Points, in no order, along strands that fork and pass close to each other.
(in the rows, 100 means zero)
Points whose rows are less than 153 apart are linked; no others are. Some points are linked to none.
vima: [ 83  82 120 106 120  95  85 122  76 119 121 115 106 101 139 112 121 126
  95 145  54  81  77  42  75  46 105 118 102 108  86 141  87 102  68 130
  97 124 116  78  47  70  97 116  90 102 106  81  58 127  78 123  77 134]
Digep: [109  88 107 107  68 119  37 152  86 105 142  55 100  89  93 106  91 132
 123  60  96  83 114 119 100 114  93  83  88  71 112  95  72 117 115  98
  91  80 116  96  76  74 117 133 138  83 135  95 131  83 123  74 123 111]
fop: [ 89 104 100 151 106 112 100 118 108  70  63  93 147 101  24 112 114  92
  92 139  58 123  98 106 113 143 105  96  80 105 129 100 105  71  65  93
  95 109  91  68  90  79  79  86  77  94 100  92 129 127  91 114 131  95]
pur: [ 98 104  92 112  61 145 122  67  61  89  95 138  88  69  83  57  89  88
  95  79  75 135  86 123  86 133  97  89  87 111  80 116 105 109  92 112
  97 136  96  95  99  86  83  96  37 122  48 122 144  74  86  51 138  69]
sida: [112  91 127 117 109 114  97 134  92  97 144  95  94  88  85 121  99 124
 107  89  95  97 119  82 107  97 148  63  94 146  87  84 127 120  95 126
 114 100  81  72  94  98 137 131  81  60 110 141 166  97 109  93 105 143]
dero: [122 134  97  97 115 111 101  78  97  79 105 138 108  88 120  77 122  93
 118  80 132 100 127 108  92 127  63 115 117 117  83  91 134 116  95  60
  90  79  75 110 125  93 109 126 108  30  92 106 102  84  70  96  94 109]
bipa: [115 104 110 132 133 114 110 102 128  94  87 149 121 120 106 110 109  94
  90  81  94 113 106  77 131  97 120 125  85 120  69  67 138  62 128 143
 115 102  62 100 124 112  86 100  30  82 113 117 151  97  99  64 101 112]
kido: [ 89 102  94  69  82  99  91  86 107 104  82 124  90 100 162  58  81  77
 119 114  64  95 100 100  56  65  79 122  78 113 101 149  56  88  58 131
  86  90 102  94  82 128  97 130  78 101  71  42  55  85  30 109  73 105]
Filet: [ 65 114  93 103  83 110  89 106 125 120  96 100  83 121 136  88  60  94
  97 152  93  83  43 106  79  42  97  89 120  85 108 109  77  80 103 130
  89 120 104  86  94 124  79  64 103 157 143  80  77 131  89 105 101  69]
demes: [101 151  96 131 115 103  72  80 120 126 137 105 103  96 136 124 110  79
 120 145  99  81 106 124  77  88  85 107 127  95 106  86 118  85  93  79
 126  98 116  96 126  86  68  94 120  80 129 114  94 151  96 116  75 105]
dup: [109 128  93  73  70 151  90 123 102 118 101 118  74  87 143  38  69  83
  99 110  87  91 100 109  51  70 127 103  93  96  56 150  69 101  61 111
  94 113 106  79  96 114  77  97  61 131  77  84  63  90  39  99  69 109]
tuk: [ 69  72  98  79  88 104 100 109  95  93 108  99 119 109  59  93  94 103
  83  44 113  87 122  82 135 121 127  97  67  67  93  91 100 102 137 122
 121  90  79 105 144  99 109  88  93 118  83 109 111  77 138  80 119 103]
seto: [131 110 140 111  82 131  82 152  93  98 145  41  83  92  97 128  91 141
  92  78 101  80 128 106 102 115 113  58  87 120 105  96  97 128 104 110
  87  63 101  92  64  69 138 131 111  88 105 137 152  67 118  88 120 134]
tuv: [ 82 117 102  91  93 109  71  95 120 102  87  96 105 111  91  70  62  79
 113 111  85 105 101  91  70  81  76  94 100  90  94 131  92 119  69  91
  98  92  98  58 105 113  97 103 123 115 106  73  65  74 101 147  88  94]
Fime: [ 93 110 100 126 129  83  76 112 125  97  99 101 107  76  84 126  78 101
 122  87  80 140 102 137 110 117  72  80 107  73 116  71  92  86 119  92
 106 110  93  81 111 106 114  67 114  87 129 123 128 102 132  43 123  70]
tulu: [ 93 114  96  94  93 113 132  71 114  90 102  73  88 117  71 114  93  80
  81  51 128  93 113  94 147 103 107  69  74  87  87  58 106 103 185 114
 136  91  84 133 123 108 118  47  71 120 125 129 162 126 165  51  96  83]
por: [ 83 120 111 164  92 101 108  61 100  99 101  80 118 120  52 110  64  59
 103  86  77 149 123 104 118 138 100  42  78 133 122  62 106  97 102 123
 105 117  93  90 116 104  92  66  75  92 120 107 123 117 131  68 128  86]
pul: [ 72 102  84 110  42 154 137  53  80  92  96 105  76 100  63  84 102  75
  76  88 132  65 104 135 109 130  87  86  97 112  97  68 129 107 118 114
 131 113 110 116 119 106  69  56  65 133  95 115 124 126 130  66 117  73]
rikos: [ 80 101 102  68  90  73 106  96  88 119 153  94  74  96  95  87  94 114
  99  79 124  79 112  88 105  73 134  73  98 113 101  70 110 117 130  79
 103 116 104 100 105 124 128 115 107  59 100 130 111  79 125  83 109  97]
Ritib: [133  77 108 110 122 123 103 107 139  91  74 118 120  94 107 138  98  89
 107  88  90  98 106  66 129 102 105 139  63  96  97  99 115  88 129 153
 115  78  74 105 112 106  85 127  74 121 136  88 154 104  99  68  82 132]
bivuk: [ 94  72 100 117  91 107 117 102  97  77  92 113  95 104  54 116  61  87
 105  82  86 112 100  81 121 103 151  72  60 122  97  87 107 120 110 152
 136 128  90  73 114 125  95  84  55 125 123  89 159 132 131  75  96 107]
Lilom: [114 104  76 153 100  67  88  92 101 116 112  74 102  69  88 105  94  85
 140 146  72 122  98 106  95 119 118  78 108 157 138  93 101  93  89  97
 107 134  94  87 105 138  99 107 115  40 131  95 121 152  74  96 120 107]
devet: [106  46  89  62 106  76  71 109  54  87 111 141  89  78 131 116 119 117
 111  95 102 124  58  89  91  88 115 128 112  80 102 127  87 108  74 121
  90 136 139  93  51 102  93 154  98  93 105  75  81 105  71  93  97  99]
Talar: [ 68  84 101 100 125  76 143  94 110  67  64 127 117 148  63  91 132  83
 100  79 119 104  96  69 110 107  86 117 106 121 121  60 114  92  87  55
  86  92  68 101 107  77 104  87  99  96  57  87  87  95  83 143  98  98]
Ses: [109 118 113 159 124  81 104  66 122 121 114  92 158 117 106 110  66  56
 112 105  85 132 116  77 125 123 117  80 106 132 108  71  91 101 117 108
 104 120  88  82 119  94  85  83  95  86 163  70 133 148 113  68 107 116]
popub: [ 76  75 104  91 118  74 117 129 120  91  72  94 108 152  81 106 148  98
  96 117 106  74  79  70 109  92  85 142 120  82 108  88  96  86  93  67
 100  96  85  92 101  94  93  77 112 134  82  78  62 119 102 158  90  83]
tiv: [ 61 129 104 100  98 150 140  77 102  91 106 138 113 140 142  81 108  96
  88  60 102  89 101 124  81  92  31 126 127 123 138  61  92  74 100 108
  74  99  81  98  75  72 111 116  75  94  59  89  25  72  63  60  93  69]
tupav: [116 120 116 117  76 101  80 112 114 100 111  64  86 102  66 120  92 100
 107 105  95 112 124 126  84 136  91  84  80 111 118 112 119  77  84 104
  99  63 115 102  73  88  88 121 125 100  82 111 104  75 118 124 131  96]
Dipe: [122 146  97 118  99 124 118  67 104  84  98  83  84  94  92 137  78  75
  87 121 106  89 127 147 119 140 112  75  82 102  81 112 108 102 111  90
 128  81 103 126 141  82 100  56  92 102 125 106 130 135 153 103 104 123]
taki: [ 89 131  95  79  82 105 104  85  92 106  95  96  81 126 109  82  78  87
  74 121 130  76 108 107  72  79  71  92 117  91  91 132 116 104  90  66
 101  81 144 101  99  87  84 100 128 110  95  84  63  70 115 180  89 108]
moror: [ 70  61 119  79  97  48 106 134  68 124 155  84  98  94 120 111 118 139
 108  94 108  71 116  87 111  93 127  83  98  99 103 108  83 114  91  87
  90 107  92  96  91 110 144 114 125  49 104 113  86 109 109 105 122 132]
kur: [ 91 109  97 129  96 108  94  67 115 119 114 104 130 109  95 108 110  65
 110 132 114  92 130 126 105 147  73 117 102 106 116  75 118  76  81  79
 117  93 120  87 105  91  56 104 117  92 124  76  84 148  91 120  98 105]
Fur: [ 69 107 133 133 111  92 134 116 104 126 136  84 153 130 111 102 121 106
  99 121  76 106 126  91 102 104 116 115 109 126 127  80  98  56  76 123
 116 124  78  73  99 106  96  90 100  94  57 107  41 135  79 113 116 115]
vuz: [114  72  70  92 131  33  78  82 112 139  88 122  84 124 162 101 107  85
 123 105 103 131  86  65  96  53  65 123 101  85  97 103 121  88 118 123
 106  60 130 149 107 125 106 114 135 123 105  80  88  84 110 116  55  81]
luvep: [124  96  85  96 100 107 107  75  77  74  83 105 137  70 115  89 122 106
  98 101 115  85 133 103 137 169 102 121  88 126  94 149 129 109  99  63
  94  67  73 115 129  77 119 103 108  47 101 102 129 100  81 117 112 124]
Nesi: [ 59 111  96  84  89 151 113  56  99  88 108 128 124 122 101  59 103  96
  83  43 110 103 105  85 100  96  61 103 102  99 112  62  93  89 131 119
  83 112  90  80 100  80 104 114  67 114  85 107  70  49 102  38  98  64]
goteb: [100  83  84  95 132  53  92  87  95 148 114 103  91 132 132  86 104  96
 101 108 117 118  87  47 101  57 115  99 110  92  71  99  90  85 112 126
 101 101 127 127 117 100  95 102 118 146 106  81  80  96 136 116  55 113]
mav: [ 85  98 137  92  77 148  76 104 113  91  73  81 142  77  96  85  86 139
 114 102  62  85  95  85  87  85  69  99  73  90 108 102  46 142  70 118
  63 105  95  75  79 109 121 137 109 113 102  64  54  79  77  67 101 103]
supo: [ 70  58 103  66 102  94 143  86  95  88  73 102 112 117  74  94 101 115
  77  65 108  96  92  65 113  94 125  95  78 107  94 104  73 102 111 106
  77 111  78 113 125  93 130 109  97 138  77  93  86  61 107  94 113 110]
bifo: [143 108  99  96 103  76  94  90 110 110  94 105  88  65 119  92 115 100
 135 106 112 114  99 112  98  97  90 112 105 122  89  64 107 126  89  90
  83 119  93 120  86 133 103 144 110  52 107 108 102  95  66  72  93  98]
sike: [ 55 114 117 123 109 117 126  97 124  98  94 112 144 129 103  98 119  82
 102 106  76 116 119 116  92 104  72 124 115 132 138  69 102  59  72 112
  88 106  60  79  75  76  96 102  83  88  61  94  52  99  48  96 123  75]
Seta: [112  69 104  42  96 111 110 131  87 114 108 121  69  94 138  87 120 134
 103  71 120  77 114  91  79  65 125 110 112 116  89  84 121 108  90 126
  98  92 100 107  80 129 109 128  73  80  60 125  55  58  72  66  68 100]
Mon: [104  90  92 104  98  96  53 158  93 107 113  71 117  71  77  94 119 127
 117  69  91  95 124 115  94 133  97 106 114  42  79 112  79 110  95  77
 117  95  97  77 122  80 115  82 140  96 105 103 101  98 123 109 107 113]
Faf: [144 112 113  75 107 131  62 123 113  88  98 116  74 106 113  95 125  97
 109  54 117  95 136 123  93  81  57 103 107  78  97  55 106 134 102  77
 101  44  96 128  91 122 113 129 109  60  62 129  73  48  78  73  63  72]
vemug: [ 66 121 101 108  89  96 120  90  88  63  77  92 101  91  39  83  83  98
  79 119 102  82  98 125  91 111 112  73 119  98  92 113 128 123  80  50
 132 129  78  80 146 115 115  43 111  65  82 123  89 122 112 135 133  99]
bol: [ 99  91 123 101 119  89 149 134  87 101 113  98  82  88 101 126 121 133
  66 115  82  91 103  85  90  82 163  76  94 133  96 111 128  97  87 107
  88 108  75  92  95  99 125 118  68  54  75 155 115  89  81 100 129 144]
Bavi: [122  51  91 113  96  79  35 143  63 109 110  57 104  82  70 101 113 109
 106 107  90 101 103  77 103 127  93 112 107  59  92 166  87 112  87  88
 121  90 119  88  76  94 102 101 151 113 105  72 100 109 113 165 104 122]
fal: [ 57 103 146 116  68  86 125 129  73 128 164  56 128 111 111 105 103 140
 107  98 103  66 113  84  97 102 104  64  83 116 109  89  81 109  96 102
  78 120 109  69  63 100 114 115 124  80 106  96  75 109 121  97 134 141]
lufon: [ 89 100  91  72 102 115  98  68  86  54  82 113 112  58  61  88  60 113
  69  77  88  94  97  94 107  96 128  66  92  91  99 142 106 124 116  78
 104 114  99  69 133 103 133  82  83  83 104 109 124  67 119  89 121  93]
panad: [ 50 132 130 122  75 137 113  88 100  85 105 107 126 120  47  99  82  85
  70 112 106  84  98 126  88 124  92  67 104  73  96  98 115  85  96  70
 117 110 116  64 127  93 112  62  95  99 105 122  64 106 132 131 141  92]
mupul: [ 76  92 102 120 118  93  92 123 108 100  72 113 105 138  75 105 102  65
  93 139 101 107  80 104 104  99  90 122 113  71 116  93 101  71  77  99
 114 117 113  79 102 112  70  55 107 146 119  91  67 133 118 150  98  70]
Mib: [ 52 125 115 145  92 130 113  88  78  81  90 110 151 122  46  85  74  76
  75 122  66 116 101 116  84 135  95  58  90 106 120 124 108  86  68  69
  79 122 111  49 115  73 104  86  80  79  97  89  89 100 108 118 153  91]
Lumad: [105  83  93 110 126  71  79 104  83 124 127 135 117 109 142 100  94  86
 106  84 116 141  81  80 112  85 134 106 111  88  95  79  70  74 120 136
 112 142 122 105  98 107  66 112  96 138 134  78 109 117 118  92  73 118]
mediv: [112  78  89  82  99  82  83 110 110  66  79 122  82 102  95 122  94  93
 108  57 109 117 128 135  96 132  81 107  95  87 127 121 130  87 100  95
 108  48 100 116 100 104 106 115 113  90  62 107 108  57  93 113 125  71]
Fafup: [105  85 114  79 119  98  76  91 113  88  61  93 130  81 112 103  99 120
 119  97  67  95  88  68  87  70  54 108  94  78 104 112  40 155  93  87
  54  84  83 107 102 105 140 145 141 108 110  56  63  75  91  84  70 101]
sol: [ 83 100 116 118  99 127 125 124 102  88 105 102 117 147  95 127 126 117
  87  98 128  76  78 114 126 120 108 111  87  88 112  57  70  51 124 127
 103 106 101 117  88  63  75  85  81 163 111 105 106 124 114  73 105  99]
Feg: [115 127  95  96  58 157  86  94 103 118 102  96  72  92 117  63  67  90
 103 124 101  88  93 106  59 107 110 107  83 103  64 119  95 101  69 123
  89 120 131  81  74  77  35 130  74 130 112  71 103 109  70 118  79 123]
bab: [103  65  91  51  86  83  86 119  83  91  80  94  62  72  91  92  69 117
  90  84 102 127  52 116  81  74  95  98 109  76 111 134  56 138  85 105
  60 128 123 107  62 104 114 114 126 144  96  86  77  57  87 115 110  73]
Mup: [ 82  93 104 100  93 135  50 103 132 117  89 104 135  87 105  66  66  76
 120  98  63 114  99  93  76  76  75  98  86  92 121 110  56 126  55 124
  81 117  93  52 104 130  97 121 103 105 121  57  61  92  67  88  90  70]
kifa: [110  93 102 102 110  81  81  92  95  86 102  98 124  86  94 108 133 101
 108 144  93  97 106  82 105 137  99 110 105 118 112 146 112  79  84  71
  96  78  96  98  83  89  94 134 109  52  84  86 110 119  73 141  88 126]
Dav: [124  74 110  85 126  55  86 102 113  79  82  62 134  92 118 113 132 111
 105 122  81  89  93  97 110 121  67 127 100  86 122 167  85  96  92  56
  88  49  83 126  83  89 138 104 140  94  75  93  88  90  81 144 102 103]
Pati: [163  54  93  99 134  73  21 130  69 104  93  81  97  59 108 101 113  96
  90 115  65 128  98  66  93  92  88 110 112  74  90 188 112 142  75  85
 122  82 124 107  90  82 127  83 136  93 107 103 106  86  89 154  75 109]
rafe: [142  58  95  79 115  37 105 111 125 117  66  56  63 106  64  95 119  92
 123  88 106 126 114  65 113 104  85 131  96 101  90 110  93 127  99  62
  96  88  89 127  69  97 109  94 124 126  73  87 102  82 105 155  62 107]
boli: [106  79  77  92  77  58  95  78 127 133  94  67  98 108 108 110 105  95
 126  89 117  86 129 101 130 133  67 128  64  91 109  81 108 105 125 102
 111  51 104 120 123 122  98 123 140 101 116  72 116 112 113 105  85  99]
fad: [109 117 116  96  94 122 119 144  90  93  94  96  91 118 111 115 131 136
  80 115 123 101  67 118  86 109 124 107 112  88  88  89  77  58 104 116
  78 112 116 117  51  51  58 100  78 164  81 111  92 107  95  91 105 114]
Pevub: [136 133 123 116 129  68  92 114 101 122 138  76 106  94 123 111 130 128
 125 110 100 137  97 106 114 107 103  87 112 120  79  71  97  93 107  76
  73  91  80 124  81  99 136 132 107  36 120 125 129 109  99  83 115 128]
mutu: [127 110  89  87 115  89 103 107 150 109  74  64  65 124 111 103 110 102
 116 105 110  90 113 100  85  63  67 119 118 102 106  72 126 102 100  87
  93  48  78 123 116 116 112  86 123 117  71 115  80  74  88 114  62  78]
tasel: [122  97  97  97  93  79  95  92 133 148 103  65  86 112 134  90 117 101
 139 104 116  90 127  97  96 102  69 137  89 104  96  60 101  83  95 118
 113  56 105 122  85 127  78 124 119 119  85  91  87  96  83 100  53 105]
gefa: [137 116 123  69 101 153  86 124  83  95 105 120  92  86 142  84 112 114
 106  76 106  82 139 114  77  81  90 101  90 100  83  88  89 129  80 105
 100  74  99 110  80 129  96 122  95  70  29 110  46  57  48  73  61  95]
nada: [135 139 117 130 115 112  49 108 124 127 148  65 119  98 129  99 142 102
 126 129  92  94 131  95  89  91  67 131 116  76  77  87 110 114  69  83
 105  71 104  97 107  80  86 114 130  83 110 116 101 128 103 120  55 106]
tas: [116 151  96 121  99  98  80  91  99  94 103  93  67 109  79 130  94  89
  82 144  92 105  87 105  82  93 106  68  97 110 109 114 118  95  83  90
  76  83 144 120  80  62  73 127 115  84 117  93 123 110 127 146 107  99]
Nez: [ 81 104  95  61  81 120 134  88  67  71 119 131  97  73 103  87  84 127
  63  84 115  75  96 117  95 106 140  86  91 107 102 140 114 103 107  86
  95 123 112  81 101  91  91 101  87  98  69 126 101  68  94  94 126  96]
faso: [ 91 108  62  92 102 100 102  83 102  56  54  97  77  68  51 105  73  83
  92 116  91  85  91  99 118 112 111  92 105 116  98 123 116 148  88  64
 109 127  89  75 134 115 107  68 111  73 116  88 116 122 108 111 110  83]
daga: [101  49  83  53  91 105  93 109  82  87  94 137 101  85 103 103 121 112
 117  46 128  97  86  91 108 112 107 149 100  72  99  87 101 110 118 118
  96 102 113 108  85  93  82 174  96 118  97  71  90  75  75  79  97 105]
Fusod: [ 87  65  43  61 118  57  88  87  95 101  72 146  58 125 122  90  88  74
  98  79 126 125  70  86  87  56  80 106 116  89 116  85 115  98 109 111
  86  80 136 125  87 111  81 139 110 120 105  58  93  71 102 121  59  63]
kese: [109  42 103  82 124  97  65 127 103  77  78 110 113  63  85 109 110 124
 118  79  83  88 101  78 118 100 112 102 102  89  98 116 118 145  96  77
  93  74  74  78 129 129 161 122 107  32 136 111 112  68  99  73 109  96]
piza: [ 80  84  84  60  79  99 172  72  90 102  60 115  95 106  95  70 113 117
  76  85 147  74  78  66 104 103 119  98 119 151  80  82 100 123 116  71
  71 118  73 124 113  88 124  90  87 124  79  97  84  78  78  83  97 103]
Fufi: [172 145 132 128 118  96 116  92 112 105 116  78 120  77 150 113 107 115
 111 124  97 116 102 140 120 120  96 106  94 136  63  94 105  86 120  97
  92  74  60 138  98 116 135 112  82  44 138 147 169 112  69  74 111 152]
pifiv: [141  88  93  90  93  46 116 101 110 139  94  22  54  86  72 112  94 103
 118 113 104 106 124  92 124 111 130 104  97 128  96  97 107 143  93  77
 110 102  91 120  99 127 116  78 124  94  97 119 121 110 120 138  88 112]
bip: [119  90  88  62  80 119  66 113 110  83  92 115  68  79  90  92  83  98
 117  47 106 106 120 132  93 104  76 105  98  61 111  84 112 115 116 109
 109  73 107 102  97 130  97 122 115 100  84 117 111  44 100  57  93  54]
rogab: [ 93 112  92  93 118 112 121 132 102 107  84 107  84 110 132  94 126 110
  71 155  82  55  70  71  67  44 111 120 141  99  88 145 113  94  74  93
  91 117  90  83  83  92  88  91  86 106  91  96  49 129  65 144  82 125]
Ratar: [167  73 107  96 126  85  32 129 101 111 117  66 107  76 121  97 132 108
 127 116  79 105 120  73  98  85  88 125  97  76  80 129 106 140  71  85
 103  52 108 111 102 101 122 108 141  68  93 107  94  95  99 127  57 101]
lun: [109  82  79  87  98  50  74 106  53 100  91 107  70  89  87 109  83  93
  68 125 101 132  63  95 100  88  96  94 101  78  90 151  68 117  99 104
  91 126 153 123  77  94  90  93 142 145 120  67 101  98 117 148 108  89]
savu: [ 74  61  83  50 121  76 114  91  82  77  89 168 102 137 116 110 122 100
  83  61 123 102  70  79 115  77 106 127 112  79 116  97 104  87 125 101
  70  84 124 128  93  88 101 148  87 101 103  69  76  69 101 103  82  84]
Kanat: [114  75 102 167 103  83  87  98  81 124 144 103 146  97 108  97  94  92
 128 107  95 137 113 108 118 143 128  84 116 137 130  77  98  81 100 101
 102 126 101  66  80 101  94 118 110  43 141  76 136 129  91  76 118 119]
keb: [ 88 113  91  88  60 156 143  79  74  80 117 129  77  71  91  65  92 108
  72  93  93  77  89 106  74  88 138  86 105 128  98 116 143 114 109 104
 106 139  95  87 115  97  80 106  40  83  53 148 143  84  73  59 130  84]
vogo: [107  82 117  87 118  69  77 117 113  67  88  89 123  97 116  98 121 119
 132  97  62  89  88  78  77  68  48 112 114  96 131 120  71 124  61  68
  77  65  86  92  70 106 141 109 143  65  72  75  59  93  81 130  91  97]
sazek: [100 112  87 116  56 112 138  77  86  79  77  93  59 104  36 124  79  80
  85 107 117  87 112 158 124 146 101  80  77 102 113  89 120 102  91  96
 115  97 132 134 112 100  79  73  90 118 108 104 116 114 141 113 127  71]
zifud: [ 67 112 106 112  76 111 108 106  90 104 109 126 109 131 103  95  65  75
  81 144  89 113  70 138  85  88 119  86  93  78 115 119  73  56  78 123
  97 129 127  84  95 106  69  85  76 145 120  89  85 121 103 128 120  74]
petan: [ 70  99 101 121  72  82 123  59  99 111 109  92 124 131  79 103 122  71
 105  88 125  75 132 119 128 174  56 101  68 108 121  74 105  88 105  74
 113  67  99 127 122  81  98 106 130  89  96  83  95 119 110 112 113 106]
Viku: [135 110  73  80 110  68 102  96  90 109  58  91  49  97 112 114  87  89
  67 125 118 114  76 116 111  83 111 106 120  86  88 136  91 104 104  79
  94 120 134 143 100  92  83  36 112 149 119 107  94 103 130 138  79  78]
Dava: [112  69  86  96 110  59  71 109  59 117 123 124  71  84 153 103 115 105
 106 142  81 109  51  78  77  56 111 112 109 106  90 143  89  91  78 139
 104 131 138 116  50 106  77  99 107 106  99  89  90 125  60 108  88 107]
Dagan: [107 132  71  58 108 111 105  89  82  97  80 122  58 101 133  68  79  92
  64 105 133 102  65 116  60  63  89  85 151  82  79 138  95 106 110  55
  86 104 125 112  81  77  93  63 120 140 105 101  70  78 108 141  69  84]
gaf: [ 68 117 103 150  94 125 130  76 122  91  99  95 105 128  60 100  70  57
  83  90  85 106 107  88 117  85 133  66  95 134 130  57 131  98 111 135
 137 127  82  93 136 121  77  50  41 111 113 116 135 145 126  68 111  76]
gem: [ 86 127 101  85  79  96 117  33 105 104 133  83  85  98  70  94  94  83
  90  63 132 100 104  83 134  86 119  60  96 106  91  42 110 129 160  88
 123 110 100 104 122 107 123  84  80  73 130 111 137 118 141  65  95  87]
vuve: [114  84  99 130  92  44 134  88 104 118  94  60  80  88  58 112  95  95
 129 139  98 117 111  86 128 125 132  95  80 141 108  82 114 100  92 106
 119 123  81 108 105 144  94  85 113  84  92 100 131 151 101 121 102 125]
Zevu: [156  79 108  64 119  92  86 133 143 114  69  81  59 110 131 107 131 107
 112  63 116  83 128  94 107  68  76 130 112  93  86  67 137 140 102  80
  90  30  77 144 107 121 128 111 104  79  78 143  97  43  72 106  59  78]
zan: [ 62 129  96 105 104  91 114 103 125 110  87  89  91 129 121  98  92 105
  92 165 100  70  49 110  63  35  77  96 151  91 100 100  88  86 108  76
  83 110 109  97 105 109 111  57 127 131 113 105  44 120 117 129  99  71]
til: [121 136  70  91 107  98  50  90  97 112 120  91  66  86 103 122  76  91
  98 106 107 103 102 101 105  77 102  86 115  79  78 113 118 118 103 114
 124  78 149 113 102  83  74  99 121 102 138  92 141 112 161 122  72  95]
Godaf: [ 55 114 133 144  70 105 133  97  95 125 163  58 144 120 113 105 113 114
 107 109 107  71 123 115 100 126  89  91  95 119 122  74 101  91  94 101
 120 109  85  81 114 107 111  81 125  81  83 113  73 142 101  95 138 131]
gapot: [ 85 101 109 107 127  82  99  91 107 105 124 109 144  88 117 128  84  99
 111  68  96 134  91 130 122 112  83  85  97  52 110  83  44  70 155 109
 108 124  97 105 129 116 119  80 115 123 131 107 118 114 132  44 124 110]
kebe: [ 73  99 105  84 121  80  99  97  92 110 133 130 138  98 129  89  95 114
 100  81 101 124  89 102 110  80 117 102 111  86 109  82  54  73 119 113
 100 147 102  77 105 107 109  90  97 111  98 103  68  90 112  59 102  91]
ruri: [ 88 104 102 138 134  97  85 120 129  77  52 106 128  83  75 115  92  94
 118 109  64 134  99 123 107 136  81 101  81  83 123 106 104  63  87  99
 108 105  68  74 116 103 103  58  99  98  89 106 119 116  96  74 134  86]
Mapo: [100  91  83 104 123  98 107 100 125  96  55 102 100  94  82 119  66  80
 101  89  79 126 103  60 106  95 118 108  65  93  89 112  99  94 118 140
 116 112  76  83 138 126  76  82  86 140 117  81 128 124 122  95  82 110]
nuki: [ 80  81 118 102 129  68 115 144 112 105  88  94 131 134  80 126 155 116
  90  94 111 103  93  75 138 107 110 133  93  60 100  61  64  61 118  98
  90 103  91 106  97  64  88  85  97 145  95  98  86 118 116 106 104 105]
novod: [ 93 103  61  74  62 118 147  67  92 103  68 110  62  96 100  81 100 103
  88  97 149  81  97 119  97 124 104 109 106 136  97  75 112 100 112 103
  97 106 100 130 109 101  76  87  89 125  88  99  99  97  79  79  97  86]
tel: [127 150  96 121  71 144 127  85 110  99  84  95  78  89  84 100  79  82
  97 125  98  95  91 118  82 125 133 102  90 119  69 116  83  87  89 108
  96 116 106 110  87  69  54  99  61 121 105  90 136 120  71  99 106 134]
tar: [102  98  99 116 116 120 129  86  87 101 126 162 104 114 122  72 116  94
  85  69 111 116  97  96 105  98 119 119 110 128  88  62 138  51 125 125
 109 125  80  95 115 109  91 112  25  76  75 137 100  77  79  52 116  98]
Funo: [ 71  71  97  73  97 116 136 102  83 114 124 140  95 110 131  98 124 137
  98  90 130  64  93  74 101  79 135 116 108 130  97  76 131  74 125 129
 103 105  81 106 103 115  93 131  60  84  83 110  86  91  68  60  92 110]
fimo: [ 94  95  88  67 112 129  92  80  98  59  98 112 117  66  54 105  83 116
  58  42  96  99 115  94 125  87 131  93  80  38 109 121 106  98 160 105
 126  92  94  90 138  95 128  86  85 115 107 118 150  82 146  72 120  85]
fisa: [ 75 114 108  88  78 128 122 125 103 112  80  70  79 115 123  94 109 139
  87 146 100  46  63  90  70  36  75 117 148  85  99 121 110 121  87 100
  73  87 115  93  53  99 105  92 116 120  89  99  35  94  99 146 111 100]
luzil: [139 156 101 153 107 112 107  70 115  92 109  91 100  72 121 124  85  83
 122 130  82 113 118 151 103 141  97  66  95 123  72 102  94  89 118  91
 117  98  73 123 134  92 119  66  91  63 128 115 157 140 107  72 103 139]
Sobu: [109 133 112 128  76 154 122  83  85  86 102 112 101  78  88  94  78 102
  95 100  86 125  90 152  83 148  93  84  72 102  74 102  70  83 101 122
  86 125 107  91  87  57  79 100  53 146  89 118 138  84  91  58 126 111]
Nug: [113 105  82  73 113  98  78 114  95  88 107 109  66  75 118 117  95 112
  88 101 121 105  78 128 104  73 124  91 121  70  85 116  95  88 127 106
 116 112 126 114  99  99  80  65 104 129 111 127 123  98 136  92  95  73]

A fork is a point with three links, a tip a point with one. Leave the first point through the second and follow the links. Name the first fork or tip that comes.
petan, kur => bol
Fusod, savu => popub
Dava, devet => lufon
luzil, Fufi => Viku
Nesi, tiv => tulu
Kanat, Ses => Faf
Mapo, bivuk => rafe
tulu, gem => Nesi

Follow the links from the first point to the second, and from the first to the third. Name the last point that the two ways share.
bipa, seto, Pevub => Faf
Seta, novod, Mon => Faf
Lumad, kido, Fafup => lufon
devet, bifo, tel => lufon

Name the points in between on the shortest way along the links from the first point to the second, in order.
fimo, vima => lufon, faso, vemug, panad, Mib, fop, ruri, Fime, gapot, kebe, Lumad, goteb, vuz, Fusod, savu, daga, devet, Dava
gefa, supo => Faf, bip, mediv, tupav, tas, til, Nug, Viku, Dagan, taki, tuv, Mup, mav, Fafup, vogo, Dav, kifa, luvep, dero, bifo, Pevub, Fufi, luzil, Dipe, sazek, pul, novod, piza
vuve, Bavi => Lilom, Kanat, Ses, por, gaf, bivuk, Mapo, Ritib, bipa, tar, Funo, Seta, gefa, Faf, Zevu, mutu, tasel, boli, petan, kur, demes, nada, Ratar, Pati
popub, Fusod => mupul, zifud, Filet, zan, fisa, rogab, vima, Dava, devet, daga, savu
panad, kido => vemug, faso, lufon, Nez, keb, pur, Sobu, tel, Feg, dup
